Points on a hilly landscape, in no order, each with its height.
From any point a climber steps to the highest of the 4 points nearest to it. It stops when none of these is higher. Distance is the straight distance between rows; heights are no part of it.
Q_661 h=197: [109, 135, 136, 114, 135, 146, 158, 107, 113]
Q_369 h=806: [154, 125, 133, 146, 151, 141, 138, 95, 139]
Q_960 h=389: [173, 111, 140, 154, 146, 131, 123, 77, 162]
Q_377 h=701: [74, 153, 110, 114, 108, 136, 117, 153, 93]
Q_184 h=766: [98, 145, 107, 115, 118, 124, 104, 156, 94]
Q_82 h=825: [128, 124, 110, 138, 115, 94, 105, 198, 147]
Q_162 h=48: [117, 134, 128, 117, 142, 148, 152, 111, 112]
Q_305 h=804: [102, 168, 107, 113, 107, 94, 89, 195, 113]
Q_509 h=647: [144, 126, 128, 132, 148, 146, 144, 100, 127]
Q_242 h=756: [137, 101, 129, 141, 128, 101, 108, 175, 149]
Q_331 h=793: [143, 88, 135, 143, 137, 105, 112, 150, 167]
Q_116 h=376: [118, 139, 138, 114, 130, 149, 173, 88, 125]
Q_429 h=751: [153, 110, 142, 135, 145, 123, 113, 131, 142]
Q_878 h=815: [127, 136, 108, 125, 110, 95, 99, 195, 137]
Q_203 h=442: [89, 137, 129, 102, 122, 146, 149, 120, 109]
Q_573 h=457: [174, 117, 134, 160, 145, 137, 134, 72, 150]
Q_303 h=787: [93, 138, 112, 110, 124, 134, 125, 142, 95]
Q_922 h=497: [165, 120, 125, 156, 125, 152, 166, 62, 141]
Q_827 h=584: [127, 87, 103, 165, 139, 86, 100, 183, 172]
Q_568 h=551: [173, 118, 136, 153, 148, 133, 127, 87, 154]
Q_200 h=785: [104, 145, 107, 117, 115, 121, 100, 165, 97]
Q_507 h=697: [129, 108, 106, 147, 123, 94, 100, 198, 162]
Q_924 h=417: [175, 109, 131, 164, 141, 133, 125, 62, 157]
Q_956 h=450: [142, 108, 131, 135, 127, 111, 105, 168, 144]
Q_949 h=620: [102, 158, 165, 95, 97, 160, 159, 74, 109]
Q_796 h=606: [160, 101, 148, 144, 147, 110, 111, 120, 166]
Q_297 h=70: [114, 133, 125, 119, 142, 144, 141, 118, 109]
Q_470 h=415: [134, 140, 140, 117, 113, 150, 181, 72, 127]
Q_574 h=487: [140, 133, 128, 136, 140, 146, 162, 85, 122]
Q_367 h=546: [130, 81, 118, 156, 144, 94, 107, 163, 179]
Q_72 h=506: [167, 122, 131, 159, 138, 147, 150, 68, 147]
Q_510 h=805: [146, 131, 127, 140, 136, 152, 164, 78, 135]
Q_340 h=803: [129, 128, 125, 122, 121, 120, 106, 162, 113]
Q_594 h=781: [135, 118, 127, 126, 138, 123, 110, 146, 117]
Q_319 h=730: [164, 114, 142, 137, 150, 124, 116, 109, 153]
Q_394 h=491: [173, 108, 127, 170, 135, 144, 148, 55, 148]
Q_273 h=532: [158, 124, 124, 153, 141, 147, 154, 72, 141]
Q_798 h=614: [153, 98, 144, 140, 140, 112, 111, 142, 156]
Q_399 h=750: [155, 116, 142, 135, 148, 129, 118, 120, 140]
Q_341 h=796: [136, 120, 120, 132, 115, 102, 102, 180, 135]
Q_210 h=644: [100, 141, 143, 101, 117, 147, 164, 98, 115]
Q_871 h=165: [88, 171, 101, 113, 111, 114, 95, 176, 97]
Q_441 h=685: [104, 156, 107, 112, 109, 103, 93, 181, 107]
Q_193 h=807: [118, 144, 111, 117, 113, 105, 97, 172, 108]
Q_808 h=700: [114, 147, 156, 104, 108, 150, 175, 82, 119]
Q_694 h=764: [142, 117, 134, 128, 140, 128, 115, 133, 124]
Q_144 h=788: [122, 129, 115, 122, 131, 128, 110, 149, 101]
Q_469 h=765: [169, 105, 147, 150, 142, 114, 117, 101, 165]
Q_92 h=810: [131, 126, 120, 124, 117, 109, 98, 170, 122]
Q_286 h=813: [127, 131, 118, 124, 112, 106, 99, 183, 124]
Q_488 h=483: [135, 134, 136, 127, 132, 147, 175, 79, 130]
Q_646 h=709: [90, 154, 169, 90, 98, 156, 162, 90, 106]
Q_118 h=60: [90, 176, 106, 114, 110, 101, 90, 185, 99]
Q_782 h=808: [116, 150, 113, 117, 110, 94, 98, 198, 124]
Q_522 h=387: [130, 124, 127, 122, 149, 145, 142, 112, 119]
Q_631 h=753: [92, 148, 159, 96, 111, 154, 165, 100, 110]
Q_424 h=207: [136, 89, 127, 145, 131, 100, 108, 169, 164]
Q_893 h=684: [86, 140, 121, 109, 117, 142, 133, 137, 99]
Q_504 h=749: [146, 123, 132, 128, 148, 135, 122, 121, 122]
Q_648 h=726: [140, 109, 131, 125, 128, 114, 107, 154, 128]
Q_300 h=275: [104, 133, 122, 113, 129, 146, 132, 133, 108]
Q_985 h=601: [121, 125, 124, 122, 137, 135, 120, 134, 107]
Q_545 h=695: [72, 151, 114, 113, 109, 141, 129, 147, 94]
Q_660 h=713: [83, 144, 147, 99, 111, 151, 158, 106, 109]
Q_753 h=519: [148, 137, 131, 135, 129, 150, 175, 72, 135]
Q_336 h=314: [99, 136, 136, 108, 127, 148, 160, 111, 114]

For each start below, name the point where the climber stops.
Q_573: Q_369
Q_200: Q_82
Q_116: Q_631
Q_924: Q_369
Q_305: Q_82
Q_336: Q_631
Q_92: Q_82
Q_203: Q_631
Q_661: Q_631
Q_827: Q_82

Call two points neighbours if one is among the 4 nearest of the other. Go from one point of each pair to the other, from neighbour to neighbour, staying as high as possible. Name the lowest point that can't be avoided.
Q_369 and Q_331: Q_509
Q_82 and Q_303: Q_184
Q_510 and Q_469: Q_273
Q_303 and Q_631: Q_203
Q_469 and Q_303: Q_319
Q_331 and Q_82: Q_242
